Points, in no order, along strands that fork and pass close to each other.
Points whose rows are less than 80.1 apart are linked; no others are. Some points are linked to none.
Zut: -41,-29,-39,23,5,4,-14,-27,-20,14,-38,29,-9,20,48,-20,-6,10,7,30,4,21,-92,12,55,16,-7,8,-54,-15,25
mokur: 2,-27,35,-16,1,7,25,15,23,-31,1,-25,-16,-12,19,13,24,5,-5,-21,10,-7,15,-23,-17,4,-5,4,26,9,-29
rinak: 36,39,-1,0,2,-8,-14,12,5,-24,-10,-5,28,-4,-7,27,27,10,-4,56,-13,-18,5,31,12,-7,28,-17,9,8,-17
fepoz: 16,50,-4,16,12,9,-27,25,-13,-4,17,24,13,-32,13,35,22,22,-7,22,21,-17,0,-15,16,-7,36,-10,13,-10,-1
nafub: -29,-38,-10,-17,9,-16,16,-19,21,0,-43,33,9,-3,-21,7,12,0,31,61,-11,39,-22,28,11,-6,-8,12,9,-19,10
tigir: 3,-14,-27,-20,-14,-32,40,-24,-20,-16,-49,-14,24,48,-25,-12,-2,-41,1,40,-55,50,10,69,9,-3,-8,8,-14,-6,-11
nad: 6,-52,-11,14,-28,-16,12,-59,19,22,-29,-18,-2,40,2,-38,-19,0,-15,-46,-8,27,7,9,-21,17,-44,15,-58,-5,3
berer: -48,26,-5,-21,33,-21,8,11,4,21,-8,49,-1,-21,-71,20,-15,-9,34,47,-11,5,-15,8,-26,-2,19,25,50,-34,10
nopek: 19,74,41,7,-7,2,-17,26,-39,24,29,16,-37,-18,-10,3,-3,-36,-22,-60,33,-6,41,-29,-10,-22,37,-24,22,11,5
Kep: -75,18,-38,-14,-11,2,-14,-13,-55,3,5,42,-27,-23,26,-4,-21,0,14,-19,31,-1,-48,12,36,-15,10,29,-46,-4,43
gur: 3,-47,8,-21,-16,-15,65,-33,13,-37,3,-39,25,29,11,-28,-8,-21,-20,7,-22,7,9,35,2,1,-33,25,-14,-10,-37
mamo: -5,-30,43,-27,-14,-11,35,1,18,-39,11,-28,-30,-12,-2,-3,9,-13,4,-27,6,11,21,-1,-22,11,-8,12,27,13,-23
Tof: 49,13,39,-8,-3,14,1,26,10,-20,0,-30,-18,-8,-8,22,26,8,-12,-23,19,-24,35,-27,-31,-3,0,-35,50,16,-28
vesev: -51,42,-21,-3,-14,4,-26,2,-60,0,23,40,-19,-35,18,8,-21,-6,2,-20,27,-5,-27,0,27,-22,26,12,-29,0,34
vemis: 54,0,-6,18,-17,-3,-34,14,21,-3,23,-61,-28,10,14,-22,-4,0,-24,-50,25,-35,7,-19,-20,-3,-9,-10,-6,31,-5
puzeg: 6,49,38,-10,13,17,-9,45,-16,-3,22,16,-16,-22,-15,17,35,-19,9,-25,29,11,19,-38,-2,-12,61,7,71,-15,0
zuk: -6,37,-9,21,31,9,-6,26,-19,52,-1,62,9,-21,-34,35,-25,9,11,51,-28,-18,23,-46,-18,-3,3,-13,13,0,-2
lenu: -20,-30,-26,47,18,23,-30,-21,9,39,-29,17,12,24,40,-23,1,49,17,14,-2,1,-53,-7,27,15,-13,-11,-35,-9,56
Luri: -22,-25,-19,-2,6,-19,0,-29,2,5,-57,39,1,6,4,6,2,0,23,58,-10,34,-48,24,35,4,-13,-7,-15,-17,19
doku: 6,-33,-11,29,20,37,-29,6,26,19,9,-9,23,-6,46,5,29,49,11,-2,14,-13,-20,-22,-1,14,-8,-10,-14,-3,29
sitif: 72,11,-30,5,-21,1,6,-2,14,-8,-13,-65,48,54,-4,-12,3,-3,-14,26,-31,-20,18,29,-2,5,-11,-17,-10,28,-14
Pani: 11,27,15,35,20,38,-35,20,2,35,22,3,-4,-18,6,10,-10,28,-4,-24,16,-18,19,-37,-33,-10,-10,-25,2,-1,23
vozug: -35,-30,-26,17,23,1,-3,-14,-16,31,-53,62,-8,0,8,15,-18,19,37,70,-7,27,-58,19,43,-1,-10,-9,-7,-33,40
tamen: -22,9,-41,10,-21,21,-46,-17,-4,9,17,-13,1,25,46,-35,-17,11,-17,-39,27,-20,-44,2,28,8,5,7,-73,28,26
Vedid: 15,-37,16,-26,11,2,27,6,25,-43,3,-38,24,0,35,18,36,9,-17,13,2,-24,-4,10,14,4,4,6,17,5,-45
kat: -56,-29,44,-31,5,-6,35,-4,31,-6,-4,11,-41,-21,-37,-7,1,-4,34,-30,-7,36,13,-10,-38,15,-27,17,34,-4,-3
zif: -13,-7,-9,-10,20,13,-6,29,1,-28,14,15,11,-34,29,43,48,8,20,24,17,12,-26,-5,33,-4,58,13,36,-25,6
kuv: -31,-23,14,-37,-10,-30,44,-4,17,-53,4,-15,-1,-9,-22,-6,15,-27,2,5,-17,10,-1,31,-8,-2,25,35,15,-7,-22
tid: 65,31,-36,42,-35,-9,-30,-20,13,25,-16,-18,13,45,-30,-29,-39,5,-24,1,-12,-9,17,19,6,9,-2,-21,-38,20,11
gez: -16,-8,9,11,24,47,-35,38,-35,-7,32,13,13,-45,51,28,22,23,22,-26,27,2,-7,-22,24,-6,26,-2,24,-30,25
Gek: -12,-23,8,-19,1,-11,22,-2,-1,-39,34,-21,3,-15,37,5,25,-10,-13,-16,19,1,-17,-7,27,5,24,30,-7,-2,-32
dopiz: -15,31,27,-17,-15,19,-27,15,-43,-13,44,-6,-31,-22,38,10,6,-29,-13,-79,50,16,-6,-17,19,-21,32,3,-4,9,17
Kef: 53,34,-17,16,4,1,-30,3,14,-7,-16,-12,40,1,0,13,16,22,-16,58,-11,-21,-14,16,21,3,21,-26,-2,17,-6
Vik: 42,-10,12,18,-14,11,-25,0,44,23,-1,-42,-20,7,-11,-14,-4,22,-12,-33,5,-20,35,-20,-54,2,-38,-26,8,14,4
meva: 34,67,-25,20,-27,-30,-11,-8,-32,9,-16,32,18,-7,-37,-1,-35,-13,-16,53,-18,-22,17,12,13,-11,14,-13,-26,13,4
Pubol: -33,-29,55,-36,-4,-14,50,7,26,-32,9,-11,-57,-9,-28,-12,6,-30,13,-51,-3,23,21,-8,-35,20,-18,11,32,10,-12
keda: -40,-44,25,-45,-4,-17,49,2,39,-38,-15,-10,-6,-9,-29,5,19,-6,19,11,-24,14,6,18,-25,3,-2,32,32,-4,-18
Koval: 46,-28,-17,12,-36,-9,11,-27,13,-3,-13,-43,17,40,-5,-39,-16,-10,-14,-19,-19,5,17,17,-17,13,-33,0,-25,6,-6
fam: 10,-54,0,11,-13,-7,10,-49,36,20,-46,-5,18,42,0,-29,1,11,-4,-10,-20,33,11,5,-29,13,-45,1,-29,-23,-1
Ral: -29,-23,0,-4,9,17,1,11,-13,-28,35,-4,-2,-32,49,15,27,3,0,-35,36,6,-25,-17,21,3,28,26,-8,-8,-4
semu: 31,-7,34,16,15,38,-28,32,18,18,20,-33,-43,-6,21,5,19,6,-7,-78,35,-17,19,-39,-41,-14,-28,-40,27,13,8
Fev: -44,-67,1,-18,20,-14,39,-26,28,-29,-14,6,13,5,26,-8,18,-12,-1,39,-9,24,-39,27,26,2,-1,30,-14,-22,-17
mulad: -20,6,5,-19,-16,-23,9,-6,-12,-36,22,3,-22,-25,-10,-2,3,-11,5,-18,16,8,0,11,12,2,18,30,-13,11,-8
lop: -21,-21,-19,-11,36,7,1,14,10,-23,2,27,17,-29,19,40,36,13,29,57,7,5,-35,18,28,1,35,0,23,-23,3
Sor: -36,-18,10,-39,3,-25,25,8,33,-21,-21,10,-3,-13,-46,6,18,-1,30,30,-17,22,9,25,-19,6,2,24,33,-13,3
mezer: -20,8,7,-17,20,6,-9,42,-4,-22,9,27,6,-37,-4,31,45,-4,23,15,25,17,-18,-8,17,-6,70,27,63,-31,6
dar: -17,2,34,4,36,42,9,24,16,16,15,24,-19,-30,-19,22,4,21,37,-19,-12,9,26,-28,-37,11,-20,-22,69,-17,-8
Larib: 10,30,7,-12,-22,-22,-5,1,-22,-37,27,-2,-17,-25,1,6,19,-14,-11,-20,22,5,11,3,9,-3,40,17,13,9,-16
Diruz: 4,-46,-32,31,-14,7,-21,-46,36,29,-20,-15,6,65,29,-45,-14,15,-22,-32,-2,7,-17,-7,5,12,-18,5,-55,10,18
fuga: 73,-2,-42,22,-34,0,11,-17,7,5,-13,-54,37,60,-15,-21,-19,-21,-18,0,-31,2,26,34,-14,10,-22,-14,-18,15,-6
furem: -9,-2,-12,5,14,29,-28,23,-20,-19,23,3,12,-38,55,23,33,18,0,-18,28,4,-29,-15,33,-1,38,15,0,-14,7
vina: -13,-20,-19,-15,-19,-43,25,-38,-15,0,-67,18,1,34,-41,6,-15,-24,11,40,-41,53,1,61,14,1,-13,0,-19,-18,7
nep: -18,-3,-20,28,31,10,-18,-1,-16,31,-36,52,10,-7,14,17,-9,29,24,67,-9,8,-55,3,32,3,-4,-24,-6,-22,41
rozum: -6,-10,-23,1,-19,6,-22,-15,-1,-7,27,-25,-5,6,36,-30,-10,3,-24,-42,24,-8,-33,-5,22,7,-2,19,-58,24,3
Tebu: -10,-59,18,1,-32,-16,25,-41,13,8,-16,-19,-17,17,7,-43,-25,-10,-13,-50,-2,33,20,0,-28,15,-58,22,-35,-5,-5
puf: 38,-18,0,-4,-33,-16,31,-8,-15,-26,32,-62,-27,13,17,-42,-24,-36,-26,-62,11,-17,20,0,-19,8,-26,1,-7,28,-24
rureg: -6,-55,10,-24,-2,-15,53,-21,30,-27,-26,-26,34,31,16,-10,20,-8,-11,35,-32,8,6,32,4,-3,-22,15,-6,-12,-29
Zus: -42,55,-5,2,-17,-15,-11,-1,-59,49,0,55,-28,-2,-26,4,-71,-16,-19,-16,-8,-19,15,-22,-14,-28,-23,9,-42,14,44
Dep: 53,-3,-33,-10,-2,-3,11,3,-5,-34,27,-61,44,32,18,-10,13,-12,-25,14,-4,-43,-9,10,31,17,13,0,-15,18,-39
setik: -22,-24,-37,47,21,19,-31,-8,-13,31,-42,29,1,18,46,-12,-4,35,20,36,-2,5,-83,7,50,16,-5,-17,-31,-13,47
Kigo: 22,1,-56,15,-26,-10,-25,-23,-5,3,11,-19,3,59,10,-66,-30,-6,-20,-24,6,-8,-25,9,36,19,3,10,-78,19,1
Forab: 2,-44,39,6,10,31,-1,11,29,3,14,-36,-22,-11,39,-1,21,17,-4,-53,23,-8,4,-33,-37,1,-31,-10,10,12,-2
peba: 10,56,24,-6,2,-7,11,27,11,13,-5,22,12,-6,-64,29,-7,-2,5,53,-42,-15,66,-2,-40,-10,-3,-23,47,3,-22
Sama: -5,-15,-12,-39,-7,-27,46,-2,2,-38,-37,-31,27,32,-10,-11,10,-29,9,50,-52,27,28,75,2,-15,2,11,6,7,-12
Guz: -54,-51,-14,-28,14,-18,31,-19,15,-28,4,16,2,-20,26,-3,19,-9,11,21,7,19,-51,28,29,6,20,41,-27,-12,-10
fuf: -18,25,15,32,28,51,-43,32,-43,19,35,25,7,-32,24,31,-11,16,9,-37,13,-22,10,-27,-2,-16,3,-23,5,-18,32
Paro: 70,15,-26,-9,-16,-7,-13,13,-11,-35,37,-62,24,21,22,-4,14,-7,-25,-11,23,-49,-5,-6,22,12,23,-5,-1,25,-41
fodo: -9,43,12,14,3,-12,0,4,-11,42,0,42,-6,-20,-50,14,-41,-3,1,9,-14,-4,45,-30,-24,-5,-26,-6,0,7,7
Fep: -61,-56,14,-18,-2,-9,31,-27,19,1,-18,22,-14,-10,-18,-13,-5,7,29,-6,-2,49,0,2,-15,7,-38,32,-11,-19,13
Roten: 48,18,22,29,15,39,-43,39,21,27,18,-33,-19,-7,19,16,12,22,-16,-50,32,-36,26,-45,-38,-11,-10,-42,33,9,4
zivu: 65,-11,-15,29,-30,2,-30,7,38,15,14,-58,-28,25,-7,-32,-16,5,-25,-45,10,-28,34,-15,-32,-5,-27,-12,0,35,1
sov: -82,11,12,-27,-13,-24,8,-17,-31,5,20,29,-53,-21,-26,-17,-32,-17,16,-50,17,32,-12,13,-1,-15,-7,32,-16,0,42
suti: -50,17,13,-11,-18,-13,-7,-12,-23,11,18,21,-37,-24,-14,-11,-28,-6,10,-42,20,22,7,0,-5,-7,-22,11,-21,5,30
lidam: -62,-27,14,-23,10,3,23,-11,18,13,-9,25,-26,-23,-39,-1,-7,8,41,-5,-4,39,4,-4,-25,9,-34,24,29,-19,15
Dal: -9,21,32,24,44,67,-32,44,-33,39,39,25,-2,-18,18,27,-16,7,20,-54,2,-17,25,-33,-21,-17,-11,-34,31,-15,26
gul: 39,26,-31,0,-21,-17,-17,-14,-12,-26,9,-16,16,4,6,-18,-2,0,-16,15,-4,-14,-16,12,23,8,16,-3,-33,20,-18
luv: -63,21,-38,-18,-31,-20,-1,-26,-43,0,-14,41,-36,-10,4,-15,-36,-9,6,-12,20,12,-34,25,41,-16,-4,39,-58,5,34
Fipe: 33,35,40,13,15,46,-29,41,-12,15,24,-7,-22,-19,18,20,14,5,-11,-53,33,-10,32,-49,-17,-11,10,-37,42,0,9
rur: -46,23,7,-26,23,-20,3,29,-20,-6,16,30,-9,-37,-44,10,15,-18,30,-1,21,17,-28,0,-15,-1,57,35,53,-49,10
Kidar: -1,5,-54,18,-24,12,-48,-28,9,19,1,-15,-7,53,26,-52,-33,8,-25,-28,9,-13,-35,1,29,10,3,7,-72,29,25
rozez: -21,37,41,8,35,48,-22,25,-32,38,41,27,-25,-13,6,25,-14,-26,6,-65,12,-7,32,-33,-30,-17,-7,-35,27,6,18
reton: -36,-23,-34,-3,8,-5,0,-21,-14,-7,-20,27,-6,-5,39,-14,3,1,6,32,10,16,-80,18,56,13,10,13,-43,-2,13
Zin: -20,28,13,-27,1,-17,-6,30,-13,-35,13,14,-4,-32,-27,12,37,-22,11,0,23,14,-18,-1,1,-5,79,33,60,-33,0
dezuf: 55,-49,-16,17,-7,7,4,-18,60,11,-15,-50,31,59,17,-19,12,15,-28,2,-16,-29,7,-4,-6,10,-20,-10,-3,11,-17
Feve: -15,-34,-25,36,28,43,-42,5,13,32,0,12,21,1,53,-11,14,58,24,-1,-1,-21,-42,-6,13,12,-6,-18,-24,-7,53
bepul: 11,-26,-26,-1,-15,-8,-6,-17,5,-9,42,-42,1,28,29,-55,-20,-8,-36,-51,23,-18,-16,-6,11,12,-17,18,-58,18,-21
gokor: -2,65,-13,13,-1,1,-29,25,-44,1,27,36,1,-37,12,22,5,3,-11,3,30,-14,0,-20,24,-18,59,3,0,-12,4
Goz: -10,-37,7,-24,21,2,31,0,14,-41,14,-25,25,-13,44,19,36,2,-12,18,13,-6,-26,4,34,4,17,24,4,-8,-34
vak: 56,-1,-3,9,-2,10,-16,19,11,-14,16,-51,9,-3,21,15,29,16,-29,-25,28,-36,6,-28,-2,4,15,-12,17,17,-24
Mugo: -16,34,44,-6,32,35,0,34,-16,29,29,26,-33,-17,-8,15,1,-23,17,-55,15,12,36,-32,-25,-10,12,-19,50,-3,9
Loto: 60,-8,28,2,-7,2,6,19,5,-23,7,-53,-17,3,14,14,24,-2,-21,-41,16,-34,18,-29,-19,0,2,-25,33,26,-32
kodon: 59,36,-10,-12,-12,-11,-13,18,-13,-39,5,-24,31,-5,11,27,32,6,-18,34,-4,-30,11,19,19,0,37,-10,23,13,-36
Nili: 2,41,-42,9,-24,-24,-16,-24,-39,11,-46,42,-9,16,-14,-7,-40,-11,-5,39,-8,9,-39,26,53,-4,3,1,-48,-3,19
davuk: 59,21,-24,17,-9,5,-34,10,5,-16,20,-46,13,10,17,6,10,18,-23,-3,16,-45,-11,-8,14,12,19,-15,-3,25,-16
Fekom: -8,-47,37,-18,-19,-10,41,-19,24,-30,3,-25,-21,-9,1,-22,-1,-8,-10,-32,0,9,28,-6,-30,9,-33,18,-4,10,-22
Begop: -1,-25,52,-10,21,40,-3,26,11,8,14,-20,-44,-12,32,6,20,-2,12,-83,27,3,15,-34,-40,-3,-34,-27,27,11,7
ginal: -83,2,36,-17,19,24,4,1,-32,17,39,30,-48,-19,-15,-1,-14,-23,45,-71,9,26,-1,-3,-18,-10,-13,8,13,-2,44
tugup: 36,77,23,18,-16,-9,-23,21,-39,8,38,7,-18,-22,-18,12,-9,-17,-29,-23,22,-24,35,-21,-12,-19,34,-20,7,11,-9
sisav: -20,70,-27,3,-23,-4,-41,7,-63,-5,32,36,-12,-27,19,5,-12,-5,-13,-11,33,-17,-18,-5,40,-21,50,12,-30,0,12
pafe: 5,41,46,3,13,32,-16,41,-22,7,27,16,-22,-23,6,15,18,-10,7,-36,28,10,25,-36,-7,-11,23,-16,50,-8,4
Mabes: -20,12,42,-4,1,26,-21,8,-22,13,37,-8,-47,-21,19,5,-12,-22,-2,-81,30,9,16,-15,-27,-19,-24,-21,-2,21,23
Fike: -47,-2,4,-37,20,-21,16,4,25,7,-27,29,4,-17,-80,11,1,-7,35,38,-15,17,-6,25,-30,-2,-4,24,48,-30,11
finu: 36,-33,-15,13,-3,-14,11,-37,15,-1,-46,-42,39,75,-1,-20,10,-7,-17,19,-45,20,2,37,-1,12,-24,-12,-23,-4,-14
seb: 37,-32,-5,22,-1,13,-16,-21,58,18,-21,-30,31,33,11,-14,13,28,-12,11,-9,-11,-4,-10,-11,17,-21,-3,-7,10,7
Zoke: -12,-59,8,-2,27,9,20,-8,39,-7,-28,4,30,-1,29,15,45,18,11,50,-17,9,-27,8,2,8,-13,-2,11,-10,-7
teter: 8,8,10,19,14,22,-12,9,13,16,-7,17,11,-22,1,24,9,32,16,24,-1,-2,11,-20,-12,3,-16,-22,13,-6,5
lisud: -44,37,-7,0,-15,-16,0,-7,-29,22,9,49,-24,-27,-25,-3,-31,1,6,-1,14,8,4,-9,3,-11,-12,13,-18,2,27
buva: -15,-48,-5,-21,-21,-27,55,-32,5,-37,14,-17,8,8,8,-34,-11,-27,-9,1,-10,14,-11,29,15,9,-22,37,-33,0,-32
fosor: 20,-20,-12,-12,-26,-16,29,-21,-10,-29,37,-41,-5,12,17,-40,-16,-32,-22,-38,11,-6,1,6,6,11,-16,19,-39,17,-34
kopud: 55,-44,-16,-2,-8,-2,42,-11,30,-7,11,-74,41,65,13,-35,-5,-17,-27,-4,-23,-40,11,13,-4,5,-35,-1,5,0,-36
Bova: -25,-26,-30,-19,9,-16,11,-12,-5,-33,12,9,5,-3,40,-5,17,-8,-3,27,12,5,-60,15,58,12,24,25,-39,0,-21
gep: -26,-16,-4,-15,-22,-21,25,-30,-5,-36,9,0,-13,-17,1,-19,-7,-11,0,-6,1,18,-7,17,14,6,0,29,-34,8,-16
zapo: 39,23,-8,38,24,12,-30,3,32,25,-43,12,45,17,-12,20,10,39,-5,74,-30,-9,-6,5,6,1,-1,-44,-1,0,12
Sevi: 5,-4,-15,18,-18,-10,-9,-40,4,28,-47,17,4,25,-17,-11,-15,13,-1,18,-13,25,-11,15,3,7,-26,-2,-43,-12,16
ladu: -7,26,37,13,49,50,5,42,-3,28,19,30,-19,-18,-13,28,3,12,30,-18,-13,1,39,-45,-34,-1,3,-27,84,-12,-19
tilet: 19,69,2,12,-21,-34,-3,1,-22,18,-7,44,11,-20,-54,3,-34,-13,-11,46,-29,-12,44,1,-11,-11,9,-3,-1,9,5
nozo: 63,-31,-22,9,-6,5,11,0,39,-8,10,-75,31,54,18,-22,-3,0,-28,-10,-7,-48,13,-2,-3,4,-13,-10,8,19,-29
vefa: 62,22,-30,18,-6,0,-25,-3,25,-1,-18,-43,44,46,-3,-9,4,12,-20,43,-29,-20,-7,21,22,9,12,-36,-14,21,-9
Som: 49,45,39,-2,-17,-2,8,32,0,-4,8,-9,-26,-13,-33,16,1,-3,-9,-9,-2,-24,59,-14,-38,-1,0,-43,50,14,-29
Gefo: -10,-3,4,-44,-17,-34,47,6,5,-45,-11,-24,12,6,-31,-7,10,-28,10,27,-39,10,24,54,-10,-5,20,26,23,3,-11
Voluv: 51,-35,-14,-7,-36,-4,47,-16,12,-24,3,-69,27,45,4,-30,-14,-29,-26,-14,-22,-15,24,17,-18,7,-33,5,-4,10,-26
Zasuz: -1,27,20,24,49,40,-7,43,-18,38,24,44,4,-28,-12,44,-3,18,24,15,-20,-10,30,-45,-22,-4,19,-17,55,-21,-11
Savar: 44,-8,-2,2,-49,-18,20,-19,4,-3,-3,-44,-12,12,-15,-34,-30,-23,-8,-34,-10,6,36,10,-35,8,-39,1,-15,19,-5
mapa: 38,-22,-2,-13,13,0,16,7,20,-37,14,-63,46,18,34,10,33,2,-27,17,-2,-48,-13,2,31,8,12,-5,7,10,-48
Reli: 48,47,9,13,-18,-8,-12,6,2,1,0,-3,9,-13,-19,7,-8,12,-14,19,0,-22,38,2,-19,-5,2,-21,5,13,-10
ropom: -11,-5,0,1,-2,7,-9,-12,4,0,11,-11,-11,-19,23,-5,10,19,6,-17,22,2,-8,-13,-4,1,-11,6,-25,14,3
dilun: 60,46,-29,-10,-20,-16,-15,8,-22,-37,23,-27,28,3,4,4,11,-7,-15,34,-7,-29,2,25,28,10,31,-14,-14,26,-24
sezo: -5,-40,-14,19,-9,-4,-2,-48,13,42,-62,17,3,38,-6,-10,-4,21,0,-11,-11,39,-17,3,-10,14,-46,-2,-40,-20,21
Lero: -45,17,-12,-35,32,-28,3,20,-7,9,-2,43,-1,-34,-59,22,3,-13,34,36,12,6,-35,17,-17,-5,50,26,45,-49,21
Lole: -34,-65,17,-36,23,-15,53,-15,37,-39,-17,-12,21,11,14,-2,29,-6,0,44,-23,14,-8,36,15,-3,-7,24,8,-18,-32
rafi: -23,68,52,-3,10,2,-12,32,-43,44,40,36,-37,-14,-26,7,-10,-53,-8,-55,12,4,39,-34,-28,-13,34,-11,22,6,13
kemar: 47,-17,1,8,-14,-3,1,4,9,-9,41,-71,-21,22,19,-31,-8,-19,-32,-63,22,-32,7,-19,-12,4,-16,-1,-3,34,-30
Gir: -31,-46,-4,-25,26,-20,14,-9,29,-13,-62,15,20,13,-11,12,22,-11,21,79,-28,45,-18,53,16,-6,0,2,8,-21,-4
zab: 14,17,-37,15,-33,-26,-7,-39,-24,13,-43,13,0,40,-24,-22,-34,-7,-7,20,-21,22,-23,29,28,10,-11,-1,-52,-4,7
Kazav: -6,7,39,4,22,55,-32,52,-31,0,27,14,8,-32,40,22,28,8,26,-30,25,17,8,-33,22,-11,35,-8,57,-27,22
biluz: 16,-24,29,-5,-38,-13,26,-14,11,-17,5,-33,-32,-5,-11,-27,-24,-19,-7,-47,-4,9,40,4,-40,9,-49,2,-8,21,-14
tene: -50,3,-9,-14,19,-21,28,-20,-2,69,-34,59,-12,6,-76,21,-54,0,32,26,-33,39,17,-14,-10,-5,-35,24,24,-29,14
rarid: -44,64,22,4,6,-9,-10,22,-51,37,37,49,-34,-13,-38,9,-36,-31,-3,-32,-1,-6,30,-37,-27,-16,18,2,6,9,17
Moma: 7,-62,35,-4,8,12,28,0,31,-18,10,-41,-3,-6,33,1,26,16,-13,-33,14,-14,3,-27,-28,8,-26,0,8,5,-29
tur: -1,37,5,1,3,-19,7,-4,-8,23,-17,39,4,-15,-54,17,-22,1,8,37,-17,-1,38,-7,-14,-10,-10,-6,14,-6,1
Lodut: -11,-22,5,-8,22,15,3,6,21,-12,-12,11,16,-20,17,33,41,23,21,48,-5,7,-11,-1,4,5,6,-1,23,-9,-1
Gor: -10,39,14,-24,7,-22,8,19,16,-2,-19,25,11,-9,-65,22,3,-7,13,59,-32,-7,37,24,-24,-14,17,-6,49,-8,-17
sakuv: 59,35,-18,26,-35,-12,-17,-13,4,13,-6,-18,13,12,-22,-17,-29,4,-18,0,-12,-18,33,11,-21,3,-12,-15,-17,18,0
Der: 0,-56,18,-4,4,5,35,-17,39,-10,2,-32,20,7,47,-10,16,17,-19,-3,7,-15,-16,-9,-7,8,-21,9,-10,-4,-29
Gugip: 39,51,30,-1,-8,-7,-1,21,2,-6,2,2,8,-9,-34,27,6,10,3,30,-16,-21,55,1,-26,-6,9,-30,43,8,-18
vunu: -23,47,11,17,25,6,-5,20,-27,41,18,43,-7,-24,-40,26,-28,-3,6,18,-13,-9,36,-47,-35,-11,-2,-10,17,5,-4
gatu: 5,-20,-2,-21,12,-10,13,5,19,-34,-23,-16,36,9,19,11,33,-1,-9,65,-25,3,-15,33,21,-3,11,2,0,8,-29
leno: -41,48,7,10,1,-6,-16,11,-43,21,26,44,-24,-26,-16,16,-28,-6,1,-16,14,-8,12,-19,-6,-21,20,1,-6,5,22
vof: -28,-11,-20,-26,-3,-43,10,-26,-5,0,-65,37,-2,21,-51,8,-17,-20,19,55,-27,42,-13,59,22,-10,4,10,2,-25,20
vul: 50,24,-41,34,-22,-10,-28,-16,11,10,-23,-12,23,45,-13,-25,-16,8,-20,31,-20,-6,-18,22,28,13,8,-23,-40,19,4
vubak: -35,-51,14,-12,-18,-16,28,-36,8,3,-17,8,-13,-5,4,-24,-10,-2,6,-18,2,33,5,-2,-15,7,-40,26,-27,-7,-2
Nada: -10,-1,19,20,31,41,-1,6,14,29,5,25,4,-23,-5,13,2,44,27,7,-9,2,23,-26,-33,12,-42,-21,31,-12,4
muvut: 22,-42,-3,22,13,26,-13,0,54,14,-3,-27,27,14,40,-2,32,46,-6,7,8,-24,-18,-28,-3,17,-10,-9,-8,8,5
nam: -75,-2,-18,-34,-28,-27,12,-38,-33,3,-5,35,-44,-14,-11,-20,-33,-8,15,-31,17,28,-25,19,25,-12,-12,44,-41,2,32
megeb: -9,21,-30,36,36,7,-23,20,-28,37,-30,66,11,-11,9,32,-16,15,22,87,-12,-17,-51,-4,39,-4,21,-30,-8,-19,34
baf: 39,13,-42,14,-26,-1,-32,-13,5,-6,21,-35,14,28,6,-40,-17,5,-20,-15,12,-19,-16,5,30,18,10,-1,-51,27,-7
Vula: -10,-56,17,2,10,15,29,-9,40,-10,-8,-9,20,-1,32,7,34,28,0,16,-4,10,-17,-11,-6,6,-21,8,-15,-6,-6
dob: -1,55,-31,11,-16,-28,-8,-16,-34,19,-32,55,-5,-5,-27,1,-40,-5,-10,43,-11,-8,-10,12,32,-13,11,-4,-38,-5,17
fesev: -22,-11,-10,-17,20,-36,1,-7,2,-4,-75,18,16,26,-38,17,2,-14,16,83,-38,49,-9,63,19,-18,3,-13,16,-19,7
bip: -10,30,-8,26,53,19,-19,43,-29,42,9,63,23,-27,-22,49,-8,13,26,52,-23,-20,18,-43,-12,-7,30,-10,39,-15,-3
sazo: -2,29,12,13,19,21,-15,23,-9,4,18,25,-1,-36,-4,33,11,22,15,5,15,-3,12,-19,-8,0,12,-9,30,-13,3

A fork is a point with three links. Follow the links from the first point to the second and name the forks in between, in order.
Bova, vubak -> Koval > mamo
zab, vefa -> mamo > Koval
reton, pafe -> Koval > mamo > Moma
dilun, Fike -> vefa > Koval > mamo > Moma
lenu, gul -> Koval > vefa

A fork is a point with three links, a tip a point with one. Leave the first point through the second and follow the links. Name the first fork or tip that comes.
berer, Fike -> megeb
Gir, fesev -> Moma
Zasuz, bip -> mamo
gokor, sisav -> tugup
Zut, reton -> Larib
gez, furem -> Gugip

Follow the links from the first point to the second, and from the first to the third. Name the last point that the two ways share.
dezuf, Mugo, Fike -> Moma
Mugo, tilet, baf -> mamo
zuk, sitif, kopud -> Koval
pafe, kuv, vubak -> Moma
Moma, Loto, baf -> vefa
Paro, Tebu, Kidar -> vefa
tamen, zif, setik -> Koval
sakuv, Vula, zab -> mamo
Kazav, Gor, sitif -> Gugip
Vedid, Der, Gor -> Gugip

Name the points in between on the shortest way along the links from the first point to the second, in order.
dob, Feve -> Nili > zab > Sevi > sezo > fam > nad > Tebu > vubak > Fep > lidam > kat > Pubol > mamo > Fekom > biluz > Savar > Koval > Voluv > kopud > nozo > dezuf > seb > muvut > doku
gul, semu -> dilun > kodon > rinak > Kef > vefa > sitif > fuga > Koval > Savar > biluz > Fekom > mamo > mokur > Moma > Forab > Begop
Lole, peba -> Fev > Guz > Bova > reton > Zut > setik > lenu > Feve > doku > muvut > seb > dezuf > nozo > kopud > Voluv > Koval > fuga > sitif > vefa > vul > tid > sakuv > Reli > Gugip
sov, Nili -> nam > luv > Kep > vesev > sisav > gokor > fepoz > sazo > teter > Nada > dar > ladu > Zasuz > bip > zuk > vunu > fodo > tur > tilet > meva > dob
gez, dilun -> furem > Ral > Gek > Goz > Vedid > mapa > Dep > Paro > davuk > vak > Loto > Tof > Som > Gugip > Reli > sakuv > tid > vul > vefa > Kef > rinak > kodon
